Points on a hilly landscape, in no order, each with its height.
A ball rolls from a point to the lowest of its 2 nearest points, and stops where none of them is lower. Distance is the straight distance between rows; heights are no part of it.
tafa (h 49.8): [2,-14,-3,15,-15,-11,-14,9,-16,-14,10,9,7,36,25,25,43,-10,-32,-1,-12,2]
subu (h 8.3): [11,-50,17,-46,34,-6,-25,-32,12,-42,22,-44,-41,-28,-14,-1,-24,49,67,8,45,-34]
Ralol (h 46.3): [-6,-58,-18,-9,16,-6,18,10,33,13,-4,35,31,24,-13,26,35,23,-19,-20,-27,11]
somir (h 57.9): [-17,27,-8,33,-6,10,-5,-1,-35,-14,0,14,-16,15,-15,-28,-4,-28,-6,-4,15,30]
pul (h 29.7): [-8,21,-3,30,40,-14,-33,-35,-22,-39,-24,-43,-48,16,6,21,-22,-10,11,-10,65,7]
Pinu (h 32.8): [5,36,18,45,-15,-16,-22,-15,-21,-33,-35,-39,-30,3,-1,8,-15,-25,2,9,23,24]
tubi (h 46.1): [4,13,35,-21,-5,9,-7,18,-2,14,52,0,16,13,18,-17,-9,13,39,4,19,-45]
nev (h 50.1): [11,-88,0,-18,21,7,-14,2,26,-29,-50,59,-4,8,13,6,4,30,-59,1,-28,47]
ziga (h 11.5): [-3,-48,4,-1,38,6,-35,-39,-9,-53,-20,-43,-53,-13,-19,21,-59,-5,50,6,55,6]
luzos (h 9.0): [11,-14,-9,10,0,-17,-18,-1,-12,-1,-43,19,32,28,-12,25,34,1,-57,22,-8,29]
Lan (h 52.9): [13,-6,5,50,-17,1,-5,-22,-24,11,-9,0,3,34,-9,-1,2,-15,-43,12,-20,44]
kasep (h 49.9): [16,-58,11,23,-1,13,-3,-1,6,-23,-39,34,12,23,12,24,14,7,-68,11,-40,62]
mizu (h 7.6): [-8,-37,18,13,39,-26,34,25,15,-18,0,24,24,10,5,17,31,4,-39,-5,-44,28]
san (h 13.2): [13,37,-25,37,-6,27,-9,-19,-48,-29,-19,-27,-30,20,10,15,4,-5,-19,21,9,11]
Vafan (h 50.7): [-21,8,-22,0,-13,-18,-18,25,-5,15,24,-6,9,-11,-22,5,-29,21,26,-4,-4,-39]
Tenu (h 30.5): [-3,-4,-6,2,-7,-25,32,-7,-4,16,37,-30,-5,-1,-6,-23,-40,12,46,15,15,-35]
reni (h 59.5): [-13,9,29,-4,13,-35,8,-18,4,5,52,-31,4,-23,1,-50,-11,38,49,-14,29,-32]
lutup (h 39.1): [-10,-37,-2,4,-3,-19,3,-7,8,28,-23,48,20,-3,-13,-1,-2,-4,-29,-5,-53,28]
fakil (h 54.2): [14,12,3,41,-15,4,-10,-45,-27,19,-10,-11,-16,15,9,-9,20,-24,-25,0,-16,18]
reg (h 43.9): [-2,11,13,-5,0,6,-6,10,-2,7,35,-5,-16,17,42,-3,-15,-21,34,-9,17,-43]
zipib (h 5.1): [7,39,4,46,3,-11,-16,-4,-39,-2,-52,13,13,28,17,34,25,3,-43,-8,-6,45]
labu (h 52.5): [0,11,2,-6,-6,11,2,15,3,-7,14,-40,-7,-43,-37,-3,-48,17,48,22,23,-40]
Gogit (h 50.5): [11,-50,8,-30,16,-7,46,0,26,1,2,56,28,34,-2,-22,34,25,10,0,-39,16]
teguv (h 58.0): [-2,-3,9,-33,-6,16,-31,-22,21,-3,6,-26,-42,-40,-14,-26,-56,22,57,-13,42,-24]
bugi (h 48.7): [9,-59,9,-14,20,5,56,6,40,6,-18,53,4,13,5,-6,19,22,-7,-9,-55,40]
saku (h 11.7): [-12,38,5,-12,4,-15,-4,23,17,20,-17,14,19,-30,16,-4,14,-16,4,-4,-23,-15]
Fumit (h 59.3): [-16,1,2,-12,12,-7,26,26,2,36,34,34,23,12,-3,-10,-17,21,9,-19,-34,-27]
Vofo (h 39.6): [-3,-23,6,-18,-13,9,53,31,27,25,33,20,37,15,7,7,22,0,11,-30,0,9]
Zod (h 12.6): [21,36,-7,55,-26,5,-39,-37,-48,-28,-43,-29,-32,-2,-7,34,-5,6,13,-26,38,16]
fad (h 15.8): [-1,26,-12,38,-8,32,9,-2,-28,-22,-12,-3,-20,26,-2,19,17,-8,-34,-9,-24,25]
zemum (h 7.2): [14,15,-24,16,2,-14,-9,-9,-12,0,-58,37,18,19,4,33,36,8,-56,-6,-23,54]
Guga (h 8.1): [10,3,2,14,12,8,-21,-15,-23,6,13,-18,-34,-52,12,-11,21,-3,39,-3,29,-22]
katur (h 15.5): [7,-9,9,11,-27,-17,6,-9,-4,26,-21,28,24,-14,-4,-1,6,-51,-22,-23,-18,28]
davu (h 55.4): [-3,28,-9,11,-12,-5,0,-36,-17,14,-9,-14,-28,5,16,-27,14,-33,7,2,-8,-3]
Tutez (h 54.7): [25,-61,10,-24,7,36,32,2,31,7,-12,47,36,26,-3,-7,26,-14,-20,11,-12,32]
Gofu (h 62.3): [-11,-31,-7,-32,17,-11,36,32,5,15,29,59,32,33,0,-7,-18,44,-5,-14,-39,0]
vaso (h 62.5): [20,60,6,14,15,0,-3,-13,-26,4,-51,1,-12,14,-19,17,30,-30,-27,-7,8,18]
Por (h 3.9): [-14,-29,16,31,17,-32,14,3,-3,-1,-18,21,20,8,8,19,21,-18,-55,-22,-34,39]
bateg (h 41.2): [9,-47,17,-26,-6,1,16,-12,35,26,-16,44,17,-1,-11,-12,7,-5,-43,-25,-58,33]
vago (h 21.9): [21,-6,19,4,-12,14,35,18,-1,-3,7,-2,4,9,9,9,32,-25,-13,31,-27,7]
Lofa (h 35.3): [11,43,15,30,-25,-6,-47,-19,-1,2,-31,-13,-6,24,-3,10,9,-1,-45,7,17,26]
vir (h 48.4): [-1,-37,-18,0,0,-14,8,20,-7,3,11,27,14,32,6,30,50,8,-36,-7,-16,8]
risa (h 34.0): [7,46,18,54,-21,-16,-34,-41,-21,-27,-37,-26,-10,17,-7,9,7,-8,-24,2,32,30]
Sifug (h 56.2): [-12,0,-4,-11,-1,23,10,-27,-1,-2,22,-23,-35,-34,-12,-35,-49,3,60,-7,32,-21]
vasim (h 48.2): [-16,13,-23,-1,6,32,-8,9,-10,16,13,-17,7,7,0,5,-25,-17,15,-17,28,-25]
gesug (h 10.8): [-14,-5,13,15,9,-22,2,24,37,12,7,2,46,-5,4,6,31,17,-10,21,-20,-4]
Nugu (h 17.2): [23,28,-11,20,-6,-8,0,15,-41,11,-21,18,3,-10,24,25,30,-27,-22,-6,22,20]
Kesi (h 43.6): [16,-36,24,-44,1,20,26,16,44,31,3,53,26,-3,-6,-12,-7,20,-16,-16,-48,9]
puz (h 62.4): [7,35,-12,-12,-32,6,-10,0,9,7,-10,-31,-17,-16,1,-2,-10,-8,-23,19,-30,-24]
sisep (h 39.7): [-12,5,-21,12,-14,-7,-44,-52,-4,-12,-31,-43,-18,-14,-13,-6,-24,-15,15,-2,42,-6]
badig (h 53.1): [-29,12,-8,-4,2,-30,-5,14,0,25,7,7,31,-18,-27,0,-27,-8,9,-12,-18,-20]
Vud (h 24.7): [23,16,18,20,8,16,17,-2,0,6,-42,4,15,33,5,20,21,-32,-48,32,-17,29]
ravaz (h 16.9): [3,-47,10,-55,16,2,32,14,31,-12,2,36,44,37,-20,9,-7,36,-24,7,-47,-9]
Gol (h 30.9): [8,-49,-3,-51,27,-1,32,11,17,-4,-22,49,0,9,7,13,4,5,-56,-8,-39,21]
memeg (h 50.4): [20,-3,20,-17,7,37,32,11,2,18,24,12,39,7,-8,-11,28,14,1,22,-19,-30]
rugeb (h 54.1): [10,29,-17,25,-7,35,-3,-13,-34,21,-12,-15,-16,-4,-22,6,-9,-36,-18,-14,26,6]
sevo (h 5.0): [-11,0,6,-24,31,-24,-22,-12,-6,-34,5,-16,-16,-37,-3,-12,-20,11,68,-4,51,-42]
sir (h 5.5): [5,13,2,-14,15,-1,-21,-6,-14,30,23,-4,-3,-45,11,-24,0,-5,31,3,20,-52]
zaf (h 40.5): [-2,1,16,-45,-17,3,20,20,3,14,32,10,34,-23,11,-15,-7,-19,-29,-6,-19,-11]
konir (h 27.4): [19,23,6,20,22,-1,-52,-56,-30,-38,-37,-47,-55,4,4,9,-10,16,3,0,79,26]
sebel (h 36.6): [-9,37,-10,18,-18,6,-50,-10,11,-9,-28,-17,14,23,-1,-1,7,-19,-16,12,21,2]
koz (h 33.2): [8,-40,26,-46,8,3,72,32,36,13,29,28,50,30,18,-18,-6,34,6,-1,-13,18]
gasi (h 7.8): [2,63,-9,41,-3,-5,-21,-28,-63,-3,-40,-4,-10,12,13,26,8,13,-40,-9,23,37]
giv (h 53.8): [-23,7,11,-1,7,-13,18,2,-15,-17,33,13,18,6,-6,-33,32,0,-9,-11,-17,1]
pum (h 9.3): [-7,-10,-4,-10,28,4,-27,-25,9,-40,-18,-36,-47,-5,-4,9,-39,-7,54,5,57,-13]
Zalu (h 14.9): [12,10,-5,33,1,-9,-44,-43,-27,-20,-28,-39,-61,-18,-4,20,-2,0,22,-21,26,4]
tefip (h 9.8): [-7,32,-3,11,7,-20,-21,9,-7,14,-19,10,9,-23,20,3,11,-28,20,-16,14,-10]
Bivum (h 19.8): [-1,-8,-20,37,-36,7,-17,-23,-23,-11,2,-28,-16,22,0,19,-2,-17,13,-14,2,-13]
safak (h 60.8): [-4,6,25,-11,23,-30,18,-28,13,-8,31,-49,-33,-20,-1,-28,-21,15,58,-11,40,-31]
raber (h 52.2): [-7,-10,21,-23,14,-7,46,5,4,-11,31,38,28,21,-9,-38,18,15,12,-12,-35,8]
numob (h 22.7): [-23,19,-15,14,-14,-16,1,7,8,17,-16,-2,5,12,0,11,-6,-17,-29,-2,-19,19]
Zizun (h 41.8): [-24,3,-4,21,10,27,29,-1,21,13,27,3,20,24,-5,-26,1,2,-2,12,-24,2]
tisa (h 59.8): [11,11,-3,-34,-24,14,-23,-22,19,15,6,-31,-32,-38,-4,-23,-24,9,35,19,26,-41]
Napo (h 23.9): [11,10,-13,-4,-7,23,-57,-38,-13,-36,-30,-16,-53,-26,30,-1,-15,-14,23,7,48,-5]
tor (h 42.1): [-4,-4,20,-8,-7,-1,-21,7,2,-11,34,-25,-22,-4,27,-3,-25,-16,46,-23,46,-34]
nof (h 49.7): [2,19,15,0,-8,13,1,15,12,6,22,-23,14,-7,-34,-16,-33,15,27,36,11,-34]
bune (h 34.6): [-16,10,-4,-17,-11,-35,40,6,-6,19,43,-19,20,1,-5,-18,-25,4,16,-3,5,-13]
kizek (h 57.4): [2,-3,20,-17,20,-20,13,-2,16,23,0,30,16,14,-1,-10,31,-12,-11,-15,-49,-6]
Tama (h 36.3): [-14,12,13,-3,-3,-7,-36,-9,10,3,5,-50,-28,-21,-31,3,-20,-8,-5,-25,38,-26]
lugu (h 14.6): [-17,-23,13,-16,15,-14,32,27,49,17,10,23,64,-6,5,-8,7,40,-8,20,-15,19]
romi (h 41.3): [5,-21,-31,20,7,21,4,0,-5,34,-29,26,21,30,7,34,19,-9,-39,-9,-6,38]
Kasak (h 15.0): [-5,15,6,-34,7,-18,-7,-7,9,-16,36,-41,-4,-27,-18,-24,-31,74,61,1,28,-46]
korek (h 56.4): [-26,-4,-2,6,13,-6,12,25,6,37,9,18,14,11,-2,15,-25,-6,-10,-18,-43,-14]
Mulal (h 26.0): [-12,5,0,-19,-4,20,6,15,25,0,5,-5,29,8,-14,12,13,-4,-49,-15,-25,3]
pevo (h 56.3): [3,13,5,7,4,-21,16,-20,-5,19,-10,6,-4,8,6,1,36,-33,2,-11,-32,-11]
Tiv (h 39.2): [-17,-6,-16,30,-13,18,21,-7,9,13,22,-9,4,2,-19,-42,-15,1,8,31,-9,6]
kemol (h 36.8): [-9,12,-50,28,-21,7,-14,-24,-12,19,-17,-1,-12,10,3,-3,25,-17,-3,-30,11,16]
tubu (h 11.8): [2,30,-7,-2,-2,-18,-26,10,-33,-9,-13,-34,-34,-3,20,36,1,-27,-17,-11,61,-7]
kozan (h 19.4): [-2,14,-13,6,1,-5,25,22,-15,-6,-34,20,18,-3,25,19,25,-30,-37,-5,-3,45]
tir (h 30.0): [-22,24,10,54,-15,-10,-16,-3,-6,-11,-4,-30,-26,5,-3,4,-39,-14,-2,2,3,8]
laz (h 20.1): [-1,17,3,6,38,-25,-18,3,-15,-18,-6,-25,-33,-24,1,-4,-12,-5,41,46,31,-34]
nuzi (h 18.9): [-15,22,5,-9,-6,9,11,8,1,-22,11,-11,11,-26,16,-24,-4,-15,34,8,15,-22]
lup (h 43.8): [-4,-56,-22,7,28,9,6,10,24,25,-28,43,12,38,-6,32,13,13,-40,-5,-20,38]
Suk (h 23.7): [-3,9,8,-5,-12,8,37,38,28,0,20,17,45,13,20,-12,-6,22,27,26,-13,5]
ren (h 46.6): [5,-20,1,-2,15,15,44,21,18,10,-17,46,-3,9,11,3,13,-11,-17,-24,-48,39]
Rotav (h 6.9): [-9,-20,10,1,15,-6,-42,2,-8,-37,1,-16,-19,-30,2,8,-42,-5,68,5,57,-29]
zin (h 13.7): [8,15,11,-2,-16,-1,6,7,20,22,-28,25,22,-26,2,-1,12,-33,-7,5,-30,14]
tuti (h 14.8): [25,19,-1,12,-12,-3,-12,11,-28,-13,-11,-24,-14,-12,27,22,6,-34,-10,13,36,4]
rad (h 29.9): [16,-14,31,-6,17,3,-34,2,-9,-16,13,-25,-58,-45,-13,-4,-32,24,46,17,30,-35]
dudur (h 15.3): [15,-13,-11,15,1,-5,-45,-63,8,-20,-33,-57,-69,-17,15,15,-10,8,36,-2,40,2]
gosul (h 38.2): [7,9,8,-20,-13,-35,53,8,5,26,44,-10,46,18,8,-32,-26,36,52,-1,9,-21]
govul (h 39.8): [-4,3,6,11,-11,9,-25,6,1,-3,16,-38,-41,-21,2,9,-31,-5,26,-19,31,-25]
zifub (h 17.1): [16,1,-21,-9,-15,27,24,40,12,11,-6,18,20,-18,17,25,37,-9,-3,1,-10,5]
Mimed (h 8.4): [-2,-54,3,-24,51,0,-24,-22,12,-39,-6,-24,-63,-18,-18,19,-57,36,61,3,40,7]
moz (h 15.1): [16,16,-17,1,-32,25,16,10,14,19,-28,-4,-6,-16,10,29,45,-18,-13,-8,-13,20]
mupus (h 17.4): [-6,-11,17,-54,3,7,37,22,28,-1,21,21,65,18,-6,3,-13,57,-18,-6,-53,-15]
rorer (h 22.8): [-1,17,10,28,29,-32,-17,-7,-23,-25,-16,-47,-44,-8,-15,20,-36,-10,20,27,28,-25]
Pudi (h 28.8): [0,12,0,-2,-11,5,-8,3,-17,-5,-26,4,12,35,-11,23,-7,-12,-85,-4,-29,28]
Dek (h 48.3): [17,14,26,-27,-6,14,21,14,-9,8,51,3,13,4,16,-21,8,21,5,14,-15,-36]
seri (h 27.8): [0,-5,21,-14,49,8,-32,-6,-11,-33,-2,-37,-68,-43,9,12,-46,23,37,12,30,-23]
Difu (h 17.7): [-9,21,-15,9,28,-40,0,12,-26,-16,14,-29,-14,-21,-1,0,5,0,11,22,23,-27]
geseb (h 56.7): [-20,27,8,25,14,4,-5,-4,-19,-14,-4,21,10,18,7,-17,7,-35,-34,-9,-5,43]
Refe (h 46.8): [-13,11,-6,-2,-1,19,8,13,13,12,35,-11,34,12,-8,-21,-29,29,12,39,-14,-35]
Pasut (h 61.6): [7,57,-4,18,0,-8,-36,-5,-36,-1,-27,3,-39,15,-19,14,11,-11,-13,-12,13,1]
bego (h 43.5): [4,-10,9,-24,2,-1,-23,21,13,38,23,36,29,5,21,-14,18,12,-3,7,-22,-22]
vokos (h 13.5): [20,-12,-22,12,10,5,-37,-64,-14,-45,-57,-52,-70,-27,3,25,-25,11,32,8,42,33]
Mego (h 38.3): [-10,-10,-13,1,-2,8,-3,-12,-10,40,24,-4,16,21,15,3,1,-22,-29,-2,-10,-17]
Tatog (h 38.0): [-15,12,-24,3,-23,-7,-39,-18,13,-10,-14,-28,9,-3,-14,2,-8,-13,12,20,31,-19]
kir (h 61.1): [9,11,-14,-20,-34,-1,-11,-9,5,15,-1,-39,-9,-34,12,-10,-4,0,15,19,-9,-35]
Gunum (h 45.5): [10,-25,17,-27,2,16,31,17,27,20,6,40,51,-24,9,-1,7,26,12,-13,-52,1]
vopu (h 23.4): [-14,-4,-18,23,-16,7,0,-12,-27,11,12,1,-5,12,-24,11,-7,-11,16,-7,-27,-22]
Nanur (h 5.6): [1,20,8,-2,-4,-17,-32,8,-9,-13,-10,-6,-11,-32,-33,-10,7,-16,33,7,48,-22]
laron (h 25.4): [13,2,21,6,36,-8,-36,-20,-23,-35,-24,-52,-64,-40,-23,17,-46,-1,22,8,31,-16]
Koze (h 10.2): [3,16,-10,25,-33,-13,7,11,-2,5,7,-12,-41,-25,1,-14,1,-6,33,-1,9,3]
fav (h 26.3): [-16,47,0,40,13,-11,-13,3,-6,8,-21,-22,-14,19,1,20,-24,-14,-19,-5,-7,19]
zesad (h 22.6): [18,-1,4,-7,-30,14,23,20,-6,-7,38,-31,-20,-14,-5,8,4,9,28,12,11,-42]
Lakam (h 11.4): [10,-21,1,-37,10,-17,-11,-25,12,-17,28,-56,-36,-25,-7,-5,-30,50,57,3,30,-61]
Tufu (h 62.2): [2,-19,18,-14,23,-37,-5,-28,4,-19,24,-39,-57,-24,-19,-26,-40,16,61,6,48,-7]
Zup (h 44.6): [-27,13,-17,10,-6,4,28,23,0,4,32,-17,4,27,-1,8,-3,-12,16,-26,15,-15]
Nefaz (h 30.7): [-20,12,-37,3,-24,22,-1,4,19,30,26,20,5,15,4,-14,3,27,23,-6,-24,-9]
tumaf (h 50.6): [15,-80,11,-7,32,7,41,9,25,-11,-27,51,4,-8,1,23,33,14,-17,-20,-33,38]
fevif (h 19.6): [11,-26,-22,-10,0,15,23,30,1,2,-12,23,23,-13,33,25,28,-15,-44,1,-9,31]
rov (h 38.1): [-14,11,10,-32,-28,-21,39,20,17,12,40,-2,32,-8,7,-22,7,11,-8,-18,-10,-9]
Mesog (h 41.9): [-16,-5,-8,-9,-17,3,21,9,18,13,29,2,24,30,6,-1,21,-10,32,-27,9,-3]
tevul (h 38.9): [13,19,-38,26,-14,19,-20,-13,-23,41,-30,21,-2,33,-6,22,13,-6,-27,-16,10,34]
Boz (h 6.7): [-4,15,-9,-23,5,-28,-33,-7,-16,-35,-3,-18,-36,-23,21,4,7,-3,43,-15,50,-29]
Forom (h 41.1): [-2,5,-7,-2,-9,6,-15,-3,-6,34,28,4,1,-3,14,-17,6,4,-15,24,-4,-19]
duro (h 5.3): [1,-40,18,-36,34,11,-26,-21,15,-46,13,-25,-56,-36,-12,-4,-34,28,73,-13,58,1]
Lor (h 35.4): [-3,-8,-14,-15,3,7,-9,2,-21,25,0,31,4,15,7,10,14,-24,-37,-23,-28,6]
lubil (h 47.1): [18,-51,15,-18,-6,1,0,29,24,-8,-17,56,27,-10,9,13,8,21,-23,20,-64,14]
Tibiz (h 53.5): [24,-53,-14,-17,15,30,12,-13,-1,19,-17,34,30,7,2,0,34,-9,-37,18,-30,7]
zelet (h 27.1): [-9,-3,-6,13,-9,-10,8,-22,-2,6,15,-25,-13,-3,-12,-10,-22,-10,42,5,-8,-37]
mepep (h 57.5): [-5,22,24,-8,6,-6,24,6,13,-11,48,-33,9,-5,-13,-38,13,21,19,2,20,-25]
zas (h 59.2): [-3,24,-4,15,0,-2,-11,2,-45,-13,4,12,-46,22,-8,-18,-11,-28,19,1,17,1]
pugel (h 7.9): [-5,-40,20,0,25,-19,10,34,26,-13,1,19,48,9,11,27,34,19,-27,18,-39,2]
pupu (h 25.3): [21,25,-10,6,-15,10,-64,-42,-24,-39,-42,-29,-43,8,3,5,5,-1,9,8,64,8]
Pevaf (h 54.6): [-1,19,11,5,2,8,3,39,10,-1,-10,10,15,4,-26,30,0,-10,3,13,-11,-27]
Puzes (h 21.6): [-6,-76,7,-52,31,-5,29,4,55,-5,-26,62,35,4,1,-11,4,31,-23,-21,-12,34]
Dit (h 32.3): [-15,26,4,2,-1,0,-27,-2,-14,-2,17,-22,-18,-15,-4,-11,-10,-14,-25,-23,1,-18]
Pog (h 19.3): [24,-5,19,8,-27,16,36,17,-5,6,24,-17,4,-12,4,1,24,-19,18,14,7,-19]
gasu (h 36.9): [-21,-37,-25,-4,-8,-20,8,2,22,39,3,50,35,-5,-10,-12,6,20,-5,-4,-50,15]
Sur (h 36.7): [2,-3,-25,25,-32,20,7,-20,9,11,13,-15,-5,20,6,-26,15,-11,19,28,13,3]
venu (h 18.2): [-18,19,3,39,-9,36,-8,12,-4,-27,11,-3,-13,14,2,22,15,-12,-14,-10,-17,0]
Mepam (h 45.4): [11,-47,15,-16,-1,11,-15,26,12,13,11,53,27,14,27,11,11,2,-20,11,-39,6]
nuli (h 8.0): [3,36,-4,6,3,-27,-21,-3,-31,2,-16,-3,-9,-34,-11,-11,16,-41,7,-2,28,7]
geg (h 23.5): [26,19,1,27,-6,10,16,5,-20,-4,-25,3,3,11,10,8,22,-28,-16,45,-9,15]
Tud (h 44.3): [-7,-10,-2,17,20,24,38,-1,27,21,-2,15,9,12,-2,3,12,-8,-17,0,-37,21]
pugeb (h 51.0): [10,9,-8,14,-22,-3,-22,16,-18,-10,-2,13,-9,11,28,27,39,6,-59,-18,-19,33]
tibar (h 51.2): [27,-26,20,31,-8,18,3,-8,-11,10,-36,27,7,26,-7,18,-2,-18,-65,9,-39,61]
bebe (h 7.5): [17,2,1,6,-30,-29,1,-14,8,8,5,-28,-56,-36,4,-8,-8,-11,61,2,29,-15]
lep (h 14.0): [-9,12,-13,12,-34,-10,14,29,0,19,19,12,-2,-35,-9,-12,3,-6,9,2,-3,13]
Lopo (h 44.7): [-26,22,-1,-11,-30,24,7,13,24,-5,44,-9,11,-20,-15,-32,-17,24,19,-24,0,-14]
roz (h 13.3): [8,12,-15,18,3,-38,-15,0,-7,16,-23,-16,4,10,-9,24,25,-10,-2,12,13,-25]
Dafe (h 25.7): [7,-4,3,-11,17,30,-51,-39,-11,-38,-34,-34,-58,-40,17,7,-54,-16,23,-15,59,17]
telu (h 33.3): [3,-27,-3,-48,20,-9,8,3,-14,12,-16,48,15,8,14,14,10,-21,-50,-15,-39,15]
lapal (h 42.5): [-12,12,25,-47,-7,1,31,17,23,-6,12,20,37,19,18,-8,-2,-25,-27,9,-25,-7]
Mapop (h 56.8): [16,32,3,27,-16,12,-27,-16,-41,9,-30,-33,-22,-2,-19,23,-37,-33,-21,-13,52,13]
guzal (h 44.4): [-23,6,5,9,19,18,2,-8,19,10,37,-12,29,35,-7,-28,-11,4,18,15,4,-31]
Fugo (h 3.0): [4,17,11,-25,8,-20,-20,5,-10,-6,23,-7,-5,-37,-7,-30,-4,12,54,-1,48,-36]
Sirib (h 18.6): [-10,-58,5,-39,12,-23,21,18,51,1,-13,44,51,-10,4,-14,0,37,-21,0,-35,35]
Vusa (h 10.9): [2,-22,-11,2,-4,-17,3,-1,2,-17,-25,33,22,49,-5,12,20,-4,-40,25,-46,20]
kiti (h 55.5): [-18,25,27,14,4,-17,13,2,10,-5,35,-10,-10,-5,-19,-33,24,-8,6,-7,-4,-4]
rin (h 65.2): [-1,1,-14,23,0,-13,-6,-32,-3,-4,1,-35,-59,21,-12,-20,-2,-3,43,5,35,-7]
Fisop (h 28.5): [23,-36,16,-28,30,19,13,-24,8,4,-47,44,-18,24,5,12,21,-9,-70,-27,-37,52]
nup (h 22.0): [-13,-20,4,-21,-2,15,14,19,36,13,31,3,43,0,-7,9,2,34,-31,-13,-41,-18]
Fod (h 33.4): [-29,26,-32,-6,-12,13,-3,-15,33,15,12,-14,3,-5,18,-28,16,13,16,-3,1,-13]
tadu (h 18.5): [-18,4,-16,-3,-9,-11,12,33,18,18,7,17,19,0,6,-9,-7,-1,-15,10,0,27]
Ropez (h 33.8): [-15,-20,-17,10,-26,-7,4,1,17,29,36,22,30,-12,-1,-11,12,41,16,-11,-28,-4]
pabuk (h 27.2): [-8,10,-34,9,-15,15,-2,14,-12,11,18,19,-2,27,-34,-5,14,5,10,-5,-8,-14]
figi (h 22.9): [-20,-4,0,-24,4,-29,32,53,26,11,16,37,21,0,15,-15,-9,9,-33,29,-14,24]
puv (h 65.0): [-22,-26,-8,-13,10,1,12,25,-11,-4,24,52,11,30,-14,-12,-3,11,-24,-4,-38,11]
vuzu (h 22.5): [3,26,6,-10,-6,22,-51,-4,-7,-15,-16,-18,-25,-33,31,-11,-20,-26,16,-5,40,-11]
mavut (h 60.5): [13,48,-7,23,12,-1,-31,-11,-36,-16,-36,-6,-52,24,-7,9,-16,-23,27,-7,38,3]
mez (h 54.3): [-8,-10,-7,5,-9,14,-1,-8,-10,-28,30,-35,-22,-35,-31,-5,-50,20,62,-8,32,-29]
falem (h 41.0): [-20,15,6,-21,-16,12,31,14,28,14,57,-12,42,-7,14,-32,-14,41,9,-18,-10,-6]
Popi (h 55.3): [-25,9,-3,1,12,0,11,6,-13,-15,9,44,2,1,-2,-23,30,-12,-29,-30,-18,38]
lepab (h 26.6): [4,-3,1,-13,28,16,6,-2,1,-7,-30,23,4,26,3,17,17,-15,-80,-4,-25,40]
Gop (h 29.8): [34,-22,24,-36,1,8,79,29,23,25,40,22,58,13,19,-20,-4,81,8,5,-30,20]
pogu (h 64.2): [19,13,-22,13,-31,16,-13,14,-21,15,-8,-2,-11,-24,14,21,-4,-8,-29,21,-21,-5]
Gukop (h 20.9): [-2,26,16,11,5,18,-29,-17,8,-25,-4,-24,-5,-34,16,-33,-10,-21,15,11,23,-10]
bak (h 36.5): [8,-16,20,-24,11,11,73,22,19,36,53,17,51,13,21,-19,5,16,11,-13,-8,8]
ged (h 13.6): [-2,-1,4,20,13,-20,-19,12,5,22,-10,10,32,-6,-7,11,16,1,-23,31,-28,-11]
guzi (h 17.0): [4,14,6,10,-17,12,15,10,-9,-21,-2,-20,8,-24,12,4,14,-38,4,12,18,-4]
neb (h 47.8): [-17,16,-12,-26,-25,0,-7,4,10,3,29,-13,13,-24,-28,-13,-38,25,27,-26,4,-43]
Voner (h 51.4): [-10,19,-39,-5,-13,28,9,-1,-24,-2,7,-7,-2,9,-13,7,-14,-26,-20,-26,6,4]
sudev (h 13.4): [1,-28,13,-20,5,5,21,11,27,-4,-12,31,29,49,-9,8,-10,1,-29,20,-50,7]
Ror (h 13.1): [-3,35,-21,20,-28,7,13,6,12,-7,-14,-10,-22,-21,-4,7,39,-13,18,-18,6,18]
fel (h 26.8): [18,6,15,-16,-19,-3,53,28,19,13,39,10,63,7,20,-24,-25,67,23,17,-28,8]
setu (h 8.9): [5,25,-16,0,5,-20,-35,-5,-51,-39,-14,-19,-26,-10,8,22,-6,-21,13,-3,64,-21]
Piza (h 52.3): [11,23,22,5,7,12,8,17,0,2,5,-20,12,-18,-41,1,-7,-13,17,16,14,-45]
Bimo (h 63.7): [-4,-16,3,17,3,-31,-5,-32,-23,-12,27,-35,-44,-4,-22,-30,-19,-6,46,8,38,-11]
rog (h 52.4): [14,-26,-11,-15,3,45,11,5,-2,28,6,28,38,24,4,-3,20,-16,-21,26,-17,-10]
Bam (h 11.1): [12,6,-15,13,-4,-17,-20,4,-9,19,-25,14,21,19,-25,20,32,-13,-22,22,-15,-7]
Muka (h 15.4): [-7,15,-11,6,13,-35,-12,-4,-3,-15,7,-22,13,-12,-5,4,25,4,14,14,0,-44]
bero (h 35.1): [-11,-2,-38,18,-14,14,-12,-22,12,12,-6,0,15,1,0,-20,30,-2,10,5,2,10]
Bolor (h 17.3): [9,13,-1,38,-5,-7,-33,-35,-29,-9,-9,-34,-29,-3,-4,17,10,-13,11,-9,6,-22]
Lofes (h 48.6): [15,-61,19,-14,9,9,-5,11,13,-32,-40,48,15,9,7,23,4,11,-62,21,-54,32]
Sabaz (h 27.3): [-1,-28,0,-48,22,-11,29,45,34,13,0,46,10,7,11,0,1,17,-46,16,-26,36]
norag (h 29.0): [-4,16,14,-6,-20,14,-21,-1,-12,-12,5,-13,3,14,-11,5,9,-25,-57,-9,-11,2]
tena (h 10.5): [16,52,-28,37,-18,2,-21,-23,-51,-23,-46,-28,-35,17,2,38,-7,15,-17,-2,41,28]
fafi (h 21.2): [-8,16,21,-4,-24,8,8,22,27,-10,21,10,41,-11,14,-22,8,5,39,6,-9,-18]

Where does a ball stop that starts at each point below?
vuzu | Fugo
Mesog | Fugo
Vud | Fugo

Call two points neighbours if one is among the 2 nearest of the other. Go from one point of each pair to the other, from neighbour to neighbour, staying as low as possible. Name the highest point that can't be avoided.
zipib / vokos | Zalu
duro / Fugo | ziga
Bam / Por | ged
